Points on a hilly landscape, in no order, each with its height.
From any point a climber takes the steepest step (rise divided by distance) to one of its 2 nearest points. It stops when none of these is higher. Distance is the straight distance between rows; heights are no part of it.
q_73: [ 15  -2   6  -3  15 -14   1  -3  -9   2 -11  12  -3  -2  -8  15   8   2
 -10  -4  -3 -14  14 -30   6  -8   0   0 -17  19   5  -2   3  -9   1 -25
  -1  -1]  h=46.6
q_881: [ -6   9  -5  -7  -6  -2  -8 -15   1  -9  -7   6  -8  12 -13   0  -3   2
  -3  -9  -2   0  10   1   2  -9  13  -1   9   6   1 -17   5  10 -32   1
  -4  12]  h=25.5
q_975: [  9  -9  -7  -3  11   8  -3  22  20 -12   5  -1   4   3   0  -1  11  -2
  -6  -4  15  10  11   8  -2  -4 -11   4  17 -10  -2   7 -11 -13  23   8
 -18  22]  h=34.1
q_499: [  9  -4   7   2   5  -7 -15 -16 -14  16   9  23  -5  12   6  -7  -5  -3
  13  -7 -11   7  10  32   5 -10   4 -24   1  -2  -6   0   8   6 -11  12
 -12  -1]  h=49.6
q_135: [-16  -3   9  10  15   0   9  -1   2   1 -16   9  12  12  -9 -11   9  12
  -3  -3  -4   1  16  21 -11  -3 -15   8  -3   1   5  13  -5  -1   4  -7
 -19  -1]  h=25.9
q_388: [-14   7  -9  11 -12  19  -7  12  17   8  -9   7 -15   3  -7  -2 -20  12
  -5   6 -27  14  -1 -14  -1   3  11 -21  -4   9  13  -5   6   0   1 -19
  19 -17]  h=58.6
q_437: [  2  -3 -12   1  -4  -3  12 -11  -3  13   2   8 -11   7 -22   4   0  11
  -2  -8   0  -6 -22  -1  21 -23  20  -2  -3  13   4  -3 -11  11   0   5
   6   9]  h=30.1
q_165: [ -1   9  11   6  -2  26 -15   6  -9   8  -7  11 -16  11  -5 -11  -9  15
  25  -3 -12  11  -9  -3  -8 -16   5 -16   0  14   7   1  -6   5   6   6
  10   1]  h=67.9
q_108: [-23   1   4   0 -11  -2   4 -21  -7  -1 -13  -1  -2   0  -3  -4  -5  -6
   8  14  -8  -8  -2  15   0  14 -14   9  -8  -1  -9   3   6  13 -16  -7
 -11  -2]  h=17.4
q_395: [  5  11   5  -7 -14   4 -14  14   6  -6  15 -16 -11   2  25  -5  14  -8
   2  -5  20   3  -5  -2 -12  17  -5  -4  14 -13   1  -2   2 -18  18   4
   2  -9]  h=22.1
q_448: [ -8 -15  -9  -2  12 -13   0  -9   0   3 -11   7   1   2   3 -10  -1   5
   4   7   1   5  -2  30   3   7 -16   9 -21   3 -13   1  -3   2   1   2
  -4   9]  h=12.0
q_555: [  6  -2   2  -4   7 -29 -13  -9  -1  21   1  16  -9  10 -11  -8   6  -3
  -3 -12  -5   3  19  22   6  -8   1 -24   3  -3 -12  -9  10   0 -14  14
  -5   4]  h=52.1
q_133: [  0   1  21  -1   3   4  -8   1 -25   2   4  15  -8  10  17 -10  19   4
  20  -1   8   6  -7  20 -15  -6 -11   7   0   6  -9   5   6   2   8  10
  -2  -1]  h=25.1
q_124: [ -5   5  10   1 -15  14 -16  -7  11   0   6  -4   0  11  -7   7  -3   1
 -13  -7 -24  -5  -8  -1   8  -4  -1 -18  11   0   4   2   3  -5  -6 -14
 -15 -14]  h=58.0
q_530: [ 13 -26 -14  -7   9  -4   3 -12  -2  -6 -18  11   5  -6 -18  -8  -7   4
  -9   5  10  14   2  24   5  -4 -14  10 -12  -7  -2   4 -12   9   3  -4
 -15  14]  h=11.0
q_378: [ -3  -4   7  -2   7  24   1 -15  -2 -13 -12  -5   3   2 -13   5   5   3
  10  -2   1  -1   5   4   1 -13 -20  12   3  -2   5  11  -3  13  -6   0
 -24  15]  h=25.6
q_467: [ 15   0   5  -5   4  -6   2  -5 -22   1  12   6  16 -11  13  -2  19   8
   3  -2  -6 -11  -9 -12   8 -12  11 -16  -1   1   1  27  -4 -13   3   0
 -14 -12]  h=0.9
q_478: [ -1 -10  -3   2  13 -13  -3   2 -10  14 -21  18 -12   5  -1 -14  19   7
  -5   8  12  21  13  23 -17   7  -5  -2 -20  15   0  -2  -1  -1  21   0
   6  -1]  h=29.7
q_728: [ -9  11   7   7   4   5   9  16   5 -17  13 -12  18   1  11  -1  23   1
  -6   0  -4 -11 -11 -12   1   0  -6   8  17   1  -6  15  -5 -14   1  11
 -21  -5]  h=67.8
q_446: [ -4   6  -1  -1  -7  11  -1   8  -1  16  -7   4 -13   3   5   0 -10  -3
   8   2   0  -2 -18  -5  -3  -2  10  -9 -14   7   7   2  -6  -1  16 -10
  23 -19]  h=43.4
q_561: [  0  -9 -13   2 -10  -7  15  13  12  13   9   2 -13  -1  -6   8   4  -3
 -12  -5  18 -20 -19  -4   1   1   5  14   0   9   0   2  -7 -14  20   2
   7  -3]  h=48.7
q_928: [  6   7  13   0  12  33  -5   2  -8  -2  -9  11 -10  -6   0  -8 -16  18
  26  -4 -10  15  14 -13  -9  -9  14 -17  -7   1  15   7 -11   7   2  -1
  14   0]  h=64.5
q_583: [ -8  19  -6   4  -8  -1   5   9   1 -13  14 -11  20   1   4  -3  10   6
  -5  -3 -12  -7  -6  -7   4   5  10  -7  20  -2   1  10  -5   1 -18   8
 -11   0]  h=63.7
q_628: [-22  -4  -6   6   1 -12  10   4  11   5 -10   4   7   1  -2   1  -3  -3
 -18   7 -15  -1  -3   8   2  11  -3  -4 -13  -7  -5   5  -5  -8   3 -13
  -2  -8]  h=28.7
q_214: [ -8  -5   5  -5  -1   4  -6  -6  -9  11   2  21  -4  13   1 -14  -2   2
  14  -7  -6  14   4  23  -7   3   5  -7  -3  -6  -7  -3  -3  11 -14   5
   6   1]  h=46.7
q_696: [  7   0   2   5  -1   1  -2  -9  -8   2   9  -1  10 -11   4  -3 -13  -2
  16   5 -27  -2  -7 -15  18 -15  10 -26  -5   6   7  10   2   2  -8  -3
  -2  -9]  h=2.9
q_352: [  9  -7   0   6  11 -10  -2   5  -7  15  -9  14 -13  14  -9  11  -2   4
 -10   0 -11  -3   3 -10  13 -11   2  -7 -18  21  -6   1   2  -3  11 -15
   4   3]  h=48.6
q_886: [-17   4  -2   3  -1   2  -2  -5   7  -1  -2   7   0  11  -3 -12  -4   0
   7  -9  -9   3  10  35   0  17   4  -1  15 -18  -9   1   2   7 -19   8
  -4   2]  h=43.9
q_432: [ -2  -1  -9   1  14 -20   5  10  -1  14 -17  21  -3   6  -5   4  22   1
 -21   1   7   7  19   2  -8   5   6   2 -18   9   4   0  -2  -5  14 -11
   0   6]  h=28.9
q_354: [-15  -4 -12  -4 -11  -8  11 -17   9  -4  -2  -8  -1 -12  -8  -3   3 -13
  -8   3  10  -3  -7  14   2  22 -12  19   3 -12 -16  -5  11  15 -24  -1
 -10   0]  h=19.0
q_930: [-10  12   2   4 -17  26  -1   0  12   1  -7  -9  -6   1 -10  -3 -14   9
 -10   4 -25   0  -8 -16  -1   3   0 -16   5   2  18  -6   6  -2   3 -15
  -3 -15]  h=62.2
q_230: [ 11 -18 -14  -1  -1   0  13 -15   2  -9  -3 -10  -5 -19 -10   7 -14  -9
   3   4   4  14   2  -1   8   4   2   6 -10 -10  -8  -4   2  21 -13   2
   4   9]  h=6.6
q_346: [  1   2   3  -8 -11 -31   2  -3  -3 -10  12  -8   9 -13   9   2  13 -16
 -13   0   3  -8  -4 -16  -7  13   2   7   3  -7  -9  -2   9  -2 -13 -15
 -11  -9]  h=33.8
q_118: [ -9  -6   8  -7  -9   6  -4 -19  -3  -7 -13  -8 -14 -10  -1  -3  -5  -7
   8   9  -3   7   3  13 -10  16  -4   1 -13  -7   0   6   1  21 -10 -17
  -4 -16]  h=16.2
q_645: [ 22  -1   7  -1   9 -13 -18   2  -6  12  -3  30  -3   4   4   3  11   2
 -10 -14  -8   1  29  -8  -7  -3   9 -23 -12   9   7  -6   8  -5   5 -19
   2  -5]  h=56.7
q_227: [ -2   4   6   9  -5  -7  -2  11  12   0  15  -4   1   6   9  10  -8 -11
   3 -10  -2 -12  -5   0   3   1   4  -6  16 -10  -9  -4   3 -16   2   4
   7  -4]  h=37.8
q_273: [  5   0   1  -2  -9  12 -10  12   3  -4  11 -11  -8  12  11 -22  13  -6
   2  -4  16  -3  -3  17 -12  23   0   9  17 -20   3  14 -10  -7  13   9
  -1 -23]  h=22.8
q_121: [  4  12   5   7  13  10   3  -4   8 -17   1 -15  11   0 -13  10 -14  12
  -3   1 -17   3  22 -16  16 -18  -1   3   6   4   8 -18   7  -6 -25   0
 -13  18]  h=54.9
q_435: [ -8 -14   0  -2   6 -11   5  -7   5  11  -4   2   9   3   2 -10  -7   2
  -7  11   8  -4  -7  27  -9  11 -21  18 -17   1   1  13  -8 -11  18 -11
   2  -9]  h=12.9
q_277: [ 23 -21  -4  -2  16  -8  -3   0 -17  25   7  18   6   5  -2 -15   0   9
  -5   5  19   7  -9  26 -18  -9   4   4  -2   4   2   4 -18 -10  23   8
   9   7]  h=29.3
q_492: [ 13   3  -3   3  15  -3 -18  -4   9 -21  -4  -5  12   6  -4  13 -20  10
  -7  -3 -13   8  28  -3  17   1   5  -3   3  13   0 -20   1 -17 -26 -11
 -12  25]  h=52.2
q_999: [ -1   9 -13   8  -6  -7  15   1   7  -3   9 -13   3  -7   5   2 -15  -6
   4  -2   9   6  11 -10   4   0   9  17  21 -13  -6 -29  12  21 -18  25
  18  15]  h=44.1
q_487: [ 12 -10   3   3   8 -16   6 -11  -9  22  12  16   1  -1 -13 -13  -1  -2
 -12 -11   3  -7   0  16  -3  -9   4  -8   1  -9   9   9 -14   5   6   5
 -10  -8]  h=24.2
q_532: [-20   3   5   3   1   1   6  10   4  12 -14   7  -5  -8   9   0 -21  -3
   7  15  -3   1  -6  -8  -7  16  -2  -7 -15  -2  -8   2   7  -6  12 -12
  27 -25]  h=40.9
q_206: [  1  -3  16  -9  -3  -4  -4 -15 -32   4  -4  11  -4  -2   5  -7  21  -3
  10  12   3   1 -18  13 -15  -6  -7   7 -16  19   3   9   7  17   5   2
  -8   1]  h=23.9
q_934: [ -5  -4  -4   0 -15   5  -3   7  11  16   1  -3 -15   5  -3   7   3  -3
 -14  -4   4  -7 -31  -3   1   2   1  -8   1  11   8   2   1 -11  21  -7
  11  -9]  h=46.0
q_466: [ -9   0 -10   3  -8  -3   6   5  -4  16   7   8 -15   4   0   7  10   4
   8  -3  -2 -12 -29  -9   3 -19  17  -7  -6  14   1  -6   1   3   8  11
  15  14]  h=33.0
q_589: [ 17  -7   6  -4   8  -3 -20   5 -14   3 -10   5  -1  11  10  -9  19  -1
  -1   4  -1  17   3  18   0  -6  -8 -20 -12  10  14   5  -7 -17  29   0
  -8  -4]  h=31.6
q_804: [ 13  -4  11  -3   4   1 -10  -7  -7  -7   9  12   8   0   1   4   0   2
   5  -2 -24  -2   8 -15   9 -18  -2 -28  -7   9   8  16   7 -17  -2 -18
 -17  -5]  h=2.1
q_693: [ -3  18  -1  -6  13 -10   3  15   5 -15   2 -11  17 -14  16   7  -5  -3
   2   9  12  12  17 -24  -8   5  -2  12   5   2   4 -26   6  -5  -2  13
  15  16]  h=50.6
q_835: [ 17   7  14  -7  10  11 -11   9  -5  -5   6   5  11  -5  17   5  11   7
   7  -2 -17   0  -9 -19   4 -16  -3 -23   1   4  11  11  -3 -12  12  -9
 -11 -10]  h=1.6
q_345: [  1  -2 -15  -9  -2   4  11   3 -21   2  -5  -8 -10 -11   5   2  18  -3
   7  25  13   0 -25  -7   2 -16   0  13 -18  18   3  -8   2  10  15  17
  13  14]  h=37.7
q_841: [-22  13  13   0  -9   1  -4  -2  13 -13   2 -11   8   2   6   6  -8  -3
   9  -4  -4  -5  15  15   3  24  -4   8  24 -17 -12  -8   6   0 -17   1
   0   5]  h=41.5
q_188: [-10   0  -7   3   4  21  10  -4  -6  -5   3 -11   5   5  -7  -2  -3   2
  11   4  -5   6 -15  16  12  -7   0   8  11   6  -6  -1  -1  14 -10  19
   0  16]  h=27.8
q_169: [ 34  -6  -9 -16 -11   0 -15  -3 -14   6   3  11 -16 -19   9  -5  18   0
   8 -13  22   5 -11  -2  -9  -1   8 -11  -8  -3  10   0  -6   4  19   5
   7  -1]  h=38.3
q_622: [ 19  13   7  -7   2 -19   0  11  -8  -5   8 -11  16 -10  11  26  -6  -7
 -13  -2   1   4  11 -38   5  -5   3   6  -8  10  15 -20  15  -9   1  -6
   7   2]  h=42.3
q_43: [  1  -7  12  -3   2  10  -2 -20 -13   1  -8  -7  -9   6 -14   4  -9  -6
  16   5  -2 -10  -9   2   3 -16 -20  20  -8  19  -3   6   2  19  -2  -1
 -15   5]  h=24.0
q_381: [  2  -3   6   2   2  16 -24   7  -7   1  -8   3 -12  13  14   1   2  -6
  18  15  -4   7 -22  11   1  -8  -7  -4 -10  22  -1   2  -2 -12  25   5
   7   9]  h=68.5
q_27: [  3   1  -8   7   1   4   6  -6   4  -8  15 -15   2   1 -14   2   0   8
  -8 -10 -15 -11   0  -5  12  -6  16 -10  22  -8   2   5  -7   8 -23  11
 -14   1]  h=58.3
q_245: [ -7  -4   7   3  12   6   6  -2   5  -7 -19   4   3   5 -17   7   2   4
  -5   1   6  -3  11  -3  -1   1 -13  10 -14   9  -5   7  -2   5   2 -15
 -15   8]  h=26.9
q_781: [  3   6  14  -1  -7  21 -31   9  -7   0  -1   7 -19  11  13   1 -11  -4
  26   7  -9   4  -8  -1   3  -9  -2 -19   1  22  -5   4   8  -5  12   5
   6   0]  h=71.1
q_716: [ -8   1   6  -6   5   8  -1   1 -11  -8  -2   5  -9   6   6   0  12   0
  20  -1   7   8  -7   9   1  -4  -6   9   2  11  -5  -3   2   5   0  14
   0  20]  h=26.1
q_612: [ -4  10   5   3 -14  -5 -11   8   7  -7  13 -10  11  12  12   5  -3 -11
   3  -9   2  -8   3  17   6  11   9  -8  35 -15  -6 -10   6 -11 -16   9
  -5  -1]  h=39.6
q_238: [-13  -4 -14   0   3   2  26   6   4   2   8   2   8  -4   0 -10  -3   2
   7  10   9   2  -9   6  -2  17   2  26  -1  -4 -16  10 -11  -2   2  18
  13   7]  h=60.2
q_843: [-12   5 -10  12 -15  -3  13 -11   9   6  -1 -16  -5  -9  -7   4 -14  -7
  -3   5   1  -1   0 -13  -1  11  11  11   7 -18  -2 -17   8  27 -20   7
  19   1]  h=40.2
q_160: [-24   1   3   4  11   3   6   5   0   3  -5  -1  16  14  -2 -25  18  10
 -11  -4   2  -1   0  28  -9  11  -7  10   7 -12  10  18 -14  -2   2  -1
  -8 -17]  h=24.8
q_754: [  8  -5   0  -2   4   5  -4  11   3   2  -8   4  -6   7   7   2  11   1
  -6  -1  -6  10  -3   2  -3   1  -3 -14 -16   4   6   4  -6 -11  21 -13
 -11  -5]  h=32.3
q_791: [-15   9   7  -3 -22  11  -3   2   7   6   2  -8  -5  -5  10   3  -9 -18
   5   4   3  -2  -5 -12  -8  17  -2 -10  14 -12  -2  -1  20   4  -5  -9
  13 -32]  h=37.1
q_362: [ 18  -4 -10  -1   3   0  -4  19   9  -6  14   3   1   1  -2   4  13   6
  -8 -17  17   1  -3  -9  -3  -9  12  -6  13  -6   5  -1 -19 -11  15  11
  -3  17]  h=35.1
q_47: [ 11  22  13  12   5   9  -4  -1   0 -13  -6 -19   7   4  18  -4 -17   2
  -1   9 -21 -10  24 -31   5 -14 -13   2   7   0  15 -29  13   7  -6   1
   1  -3]  h=55.1
q_427: [ 15 -16 -20 -14 -10   0  -8   4  13 -20  -6 -16  -1 -14  -6   6   1  -9
 -11  -2  22  18  14   5   8  -2  -3  10   7  -8  -3  -7  -1   8  -1   1
 -10  24]  h=9.3
q_441: [-10  -3   7   8   6   3   0  -7   6  15 -10  18 -11  11  -9   3 -22   6
   9  -1  -8  -4  -3   1   7  -4   1  -3 -15   9 -11   3  -3   1  -3 -10
   4  -5]  h=51.5
q_444: [ 12  -1   4  -1  13   2 -16  -8   5 -13 -12   7   0  11  -9   8  -4   8
  -3  -1 -11   5  29   4   3   2  -5  -9 -10  10  -9 -10   3   1 -22 -15
 -15  14]  h=50.4
q_865: [-25  17  -5   9 -20 -11  16  -7   9   3   4 -17   7 -14  -7   0  -4  -8
 -17  10  -3  -6  -7 -19   0  22   9   2   4 -15   2  -5   5  14 -30  -2
   8 -18]  h=36.3
q_875: [ 26 -18 -20 -20 -14  -4  -5  -7  -2 -12   1  -8  -6 -20   1   4  14 -15
  -4 -14  23  12  14  -6  -9   5   7   0   0 -18   4  -1   6  12   1  -4
  -3  12]  h=8.6
q_544: [  9  -4   1  -7  21  -7 -12 -12  -2  -6  -6  13   6  11 -12  -3   6   8
  -2 -12   6   2  35  18   5 -11 -10   1   2  -3 -15 -14   5   1 -20   9
 -17  16]  h=48.5
q_958: [-17   9   2   2  -3   4  -4  13  11  -6   5  -4  10  18  12 -13  15   7
  -7  -8   3  -2  -1  23  -9  21   2  -2  18 -17   4  11  -1  -9   1   1
  -3  -9]  h=23.7
q_573: [  4 -18   0   6  10  -1  10  -3   8   4  -4   1   9  -5  -2 -15 -12  -3
  -2   6   3  -2  -9  24 -11   9  -5  14  -3 -15  -2  12 -18   2   5  -7
  -5 -13]  h=14.0
q_519: [ 17   1  11 -14   5   0 -10   4  -7   3 -10  15  -1  -9   9  10  12   3
  -1 -18   8   0  20 -18 -16   4  10 -17 -13  -7  13   7  -3  -2   3 -15
   6  -5]  h=58.7
q_764: [  1   2  12  -6   7  12 -10   3  -6  -6 -14  13  -6  -4   0   4 -10   0
  19  -8  -4   7  15  -9 -14  10   4 -10  -9  -2   4   7  -2  10   1 -10
   8  -5]  h=61.3
q_609: [ -5   2   6  -3 -10   0 -12  11  12 -13  12 -14  -8   3  13   4  11  -9
   7  -5  17  -2  -3  13  -4  15  -9  13  16  -4  -8  -3   7 -15  11  11
   5  16]  h=21.5
q_505: [-11  -6  -3   8  -9   7 -14  -1  11   9  -8  21 -17  14 -10  -1 -30   5
   6   3 -22   7   5   7   6   8   8 -20  -7   4  -8  -3   1  -6  -8 -18
  21 -15]  h=55.0
q_552: [-13  11   2   8  10   2  17  21   8  -9   1  -7  20   1  -7   9  19  13
 -11  -1   5  -7   1 -20  -7  -1  -3  25  17   3   1  10  -3  -9  -2   7
 -18   8]  h=71.2
q_422: [ 20 -12  -4  -4   3  -6   9 -15 -13  27  10  14  10  -2 -15 -14 -10   2
 -11   2  16  -8 -19  19  -9 -15   4  13   1  -3   1   4 -28   7  11   8
   2   0]  h=26.8
q_211: [  3  -8   8 -11  -3   2   4 -24 -20   8   7   0   3   3  -3  -6   4  -5
   4   4   8  -7 -23  18  -8 -11 -14  19  -4   7   0   9  -3  14   0   7
  -9   4]  h=22.3
q_109: [ -3   7  -9  -2  -5   6  13   0 -16   2  -2   0 -14   0  -2   5  22  14
   1   6   6   0 -15 -21  11 -25  15   8  -7  20   4 -10   7   8   6  21
  15  21]  h=35.5
q_906: [  7  -7 -13 -14 -11   0  -2  -7 -14   8  -3  -1 -10  -9   7   2   7  -5
   5  -1  13   3 -26   3  -8   0   3   2 -19   9   5   1  -2   7  16   5
   7   0]  h=40.3
q_511: [-17   9   5  -1   5   4   8  15  14 -17  -5  -4  15   2  -7   2   8  12
   1   3  20   0  14  -7  -5  -1 -11  26  13  -1  -7   6   2  -5   1   7
 -10  26]  h=68.2
q_282: [ 15  10   8  -8  -2 -10   2  -2 -20   0  -7   1   4 -17   8  19  14   5
  -4   2  -1 -13  13 -41  -1 -10   6   4 -18  20  12 -11  16  -6   4 -12
  13   0]  h=44.5
q_34: [  8  20   7   7   7   0  -3  13   4  -9  -4 -15  13  -1  24   6 -19 -11
  -2   6  -5   4  23 -28  -8   0 -12   8   2  -7   6 -34  15   8  -1   4
  14  -3]  h=52.8
q_471: [ -7   8 -10   8   3  -3  15  24   7  10  13  -1  -2   3   6  -4   8   6
   1  -2  12  -8 -14 -10  -8   6  12   8   7  -1  -2  13 -13 -17  15  14
  10 -10]  h=51.6
q_127: [  3  -4   2  13   1  -2  -3 -25  -4  -4   1  -2  -7  -8  -4  -3 -24  -3
  10  22 -29   2  -6 -10  19 -15   0 -17  -6   7  -1   4  12   7 -16 -13
  -6 -16]  h=4.0
q_379: [-10  15  12  -8 -18 -13   2   4   1   0  11  -6  -1  -4   6   3   5 -17
  -6  -4  14 -12  -6 -10 -15  23   0  10   5  -7  -5   2  16  -3  -2  -9
   9 -16]  h=35.3
q_280: [ -4  -4 -10  -4 -19  -1   3  -2  16  -6  11 -18  -8  -4  -1   2   8 -11
  -9   1   9 -12 -10  12  -1  24  -5  12  14 -12  -8   4   6   3   3   6
  -3   0]  h=20.5
q_981: [ -5  -3  -7   9 -10  10   9  -1   1   3   5 -19  -3   4   8   0 -11   0
  12  12  -6   0 -18  14  15  -4  -6   5   1   6   3  -4   1  -3  12  18
  13   9]  h=30.2
q_871: [  8 -27 -22 -16   2  -8  -2  -4  12 -14  -8  -2  -3 -13 -11  -3  -4  -8
  -5  10  25  12  15  19   7  -3 -17  17  -7 -13 -26  -1  -4   8  -3   1
 -11  21]  h=10.0
q_553: [  1  -3   0  -1   5 -22  -9   2   0  15  -1  23  -1  13  -2  -3   0   3
  -7 -12  -8   6  20   8 -11  -1  10 -28  -3  -5   3  -1   2  -5  -5  -4
   4  -8]  h=54.6
q_831: [  2  -1   8  -1  11   6   1  17  16  -6  -6  -7  12   1   4  11   8   1
  -5  -7   3   3   6   0  -5   7 -11  -4   5  -1   8   5  -9 -14  14 -11
 -15   1]  h=33.1
q_891: [ -9   0   6   9  -3   8  17  13  11   8  16  -6   1   5   5   3 -19  -4
   8   1  -1 -17 -14   0   9   3  -2   4  13  -7 -12   6  -1 -16  10   9
  26 -21]  h=35.2
q_956: [  5   0   5   9  -9  15  -6 -10   1  -1  11  -9   2  10  -6   1  -4   1
   6  -8 -19 -14  -5   2   7 -15   4 -15  21  -7   0  12  -8   5 -11   6
 -23 -10]  h=53.9
q_23: [-11  -1  -7  -3 -10  -2  -6 -11   5   5  -3   6 -15  13 -26   0   5   6
  -9 -11  -1 -11 -12   3  10 -10   9  -5   0   5  -2  -2   0  11 -13   5
  -8  14]  h=27.5
q_46: [-23  -2   1  17  -7  -3  21 -12  17   4  -7  -6   4  -4 -12   4 -14   1
  -4   9  -9  -2  -4   0  11  17 -12   7  -6 -10  -6   8  -8  -4 -13 -10
   3 -13]  h=30.7
q_369: [ -7   1   8  15  -3  15  11   2   4   7   8 -12   9  -5  14  -7 -27  -1
   7  14  -9  -8 -17  15   6   0  -8   1   2   8   2   8  -7 -11  17  10
  24 -14]  h=32.6
q_55: [ 18   1  -6 -15   3 -12  -8   5  -3 -12   5  -2  -2  -3  -7  15   6  -2
   0 -14  23   7  22 -17   9 -14  13  13  -4   8  -3 -15   7   0  -7   8
  11  31]  h=39.1
q_940: [  7  -7   2   4  -3  -2  12 -24  -6  -6  -5 -12  -3 -19  -2   6 -11  -6
   3  13 -19   5   6 -15  10  -8  -4  -4 -20  -3   3  -3   9  17 -13  -9
   2  -2]  h=5.2
q_387: [  6  18  -3   5   9 -16  10  12   4 -12  10 -16  17  -6   6  11 -16  -5
   0   0   8  -6  14 -24   4 -12   6  20  21 -10   5 -21   8   1 -13  19
   6  14]  h=47.8
q_22: [  2 -15  -1   2  -9  -7  -2 -18   7  -2 -14 -10   0 -10  -7  -2  -7 -14
  -8   1   3   6  -5  19  -8  17  -4  -1  -8 -15   3   1 -12  10  -1 -19
  -9 -14]  h=15.2
q_364: [ -8  15   8  16  11   6  12  -4  12  -9   3 -20   8   3   3   3 -19   7
  -2  13 -26  -7  13 -23  14 -22 -11   7   6   1  -3 -15  17   0  -9   3
   0   5]  h=59.3
q_302: [ 17   1   3 -11  10 -19  -3  13   2 -17  15  -7  10 -14   8  23  11   1
  -4 -11   9  -1   4 -23   5  -8   1   6  -1  13   3 -13   6 -14   0  -3
   1  23]  h=40.6
q_751: [-17  12   0  -5 -12   8  -9  15  10   3   1   5   0  -8  11  -7 -21 -10
   3   5   2   6  -5  -7  -1  18  -2 -14   1 -11  -3   2  15 -10   8 -17
  36 -41]  h=39.0
q_279: [-17  -3 -24   5  -1  -2  21  22  -1   7  14  -6  11  -3   3 -17  -2   2
  -5   9   3 -12 -18   4   5  16  13  16   2   3  -9  15 -18  -8   9  23
  15 -13]  h=55.2
q_822: [ 14 -10  -2   0  13  -2  -7  -3 -25  19 -11  20  -3   8   4 -11  12  13
  -9   5   5  23  -4  26 -12 -11   0 -11 -15  10  18   3 -15  -7  24  -2
   0   4]  h=30.6
q_700: [ -6   4  -9   1   6   5  18  14  13 -12   3  -3   7 -10  -1  -5   0   3
   5   0  14  11  10  -8  -8   2  -1  22  17 -12 -10   7  -3   5  -5  15
   1  16]  h=65.1
q_731: [-28   8  -2  17  -7   3  19  -3  10 -11   1 -26   7  -6   1  -1  -9 -10
  -8  13 -12  -8  -5 -10  12  27  -6   9  12 -15  -6   8  -1   3 -13   1
   2 -24]  h=33.2
q_991: [ 11  11  -2   6   1  -8   0  -4 -22  -1  21   4   8  -4  -4   0  22  10
  -4 -16   5 -20  -1 -25   0 -14  15  -6  14  -2  12  15  -6  -3  -6   5
 -15 -10]  h=0.2
q_166: [  1   7  10  -1  -5  -5   2  -3   8  -8   6 -19   8 -11   2   9  -2 -11
  -9   4  -5  -6  -4 -19   1   5  -6   5   7  -2  -2 -12  14   2  -9 -14
 -14  -4]  h=32.2
q_241: [ 22 -17 -14 -17   1   5   3  -9  -2  -1   1   0   0 -18  -5  -5  -1  -9
   2  -9  13  11  -3   9  -5   8   4   4  -7 -18   2   7 -10  18   2   3
  -6   2]  h=7.8
q_153: [-17   6   2   1   8 -10   7   2   4   3 -16  17  -6  13 -11   5  10   8
 -15   4  -2  -6   9  -4   2   7  -3   1 -14   4  -6  -7   5  -5  -8 -19
  -8   5]  h=27.9
q_946: [ 24 -10 -10  -8   0  -1  -6   4  -7   5  12   7 -11  -8   3  12  13   7
   6 -24  13  -3  -1 -13   0 -10  20 -20  -4  -3  10  -4  -8  -7  11   6
  12   5]  h=36.7

Call two points neighbours if one is among the 2 nearest of the other. Go from one point of each pair to the other, from neighbour to neighbour, staying as high as possible. Name the lowest point that can't be avoided.
q_552 / q_906: q_427
q_552 / q_930: q_956
q_781 / q_364: q_544

For each start below, name the point where the climber stops.
q_369: q_781
q_55: q_930
q_422: q_906
q_46: q_364
q_544: q_781
q_346: q_552
q_478: q_906
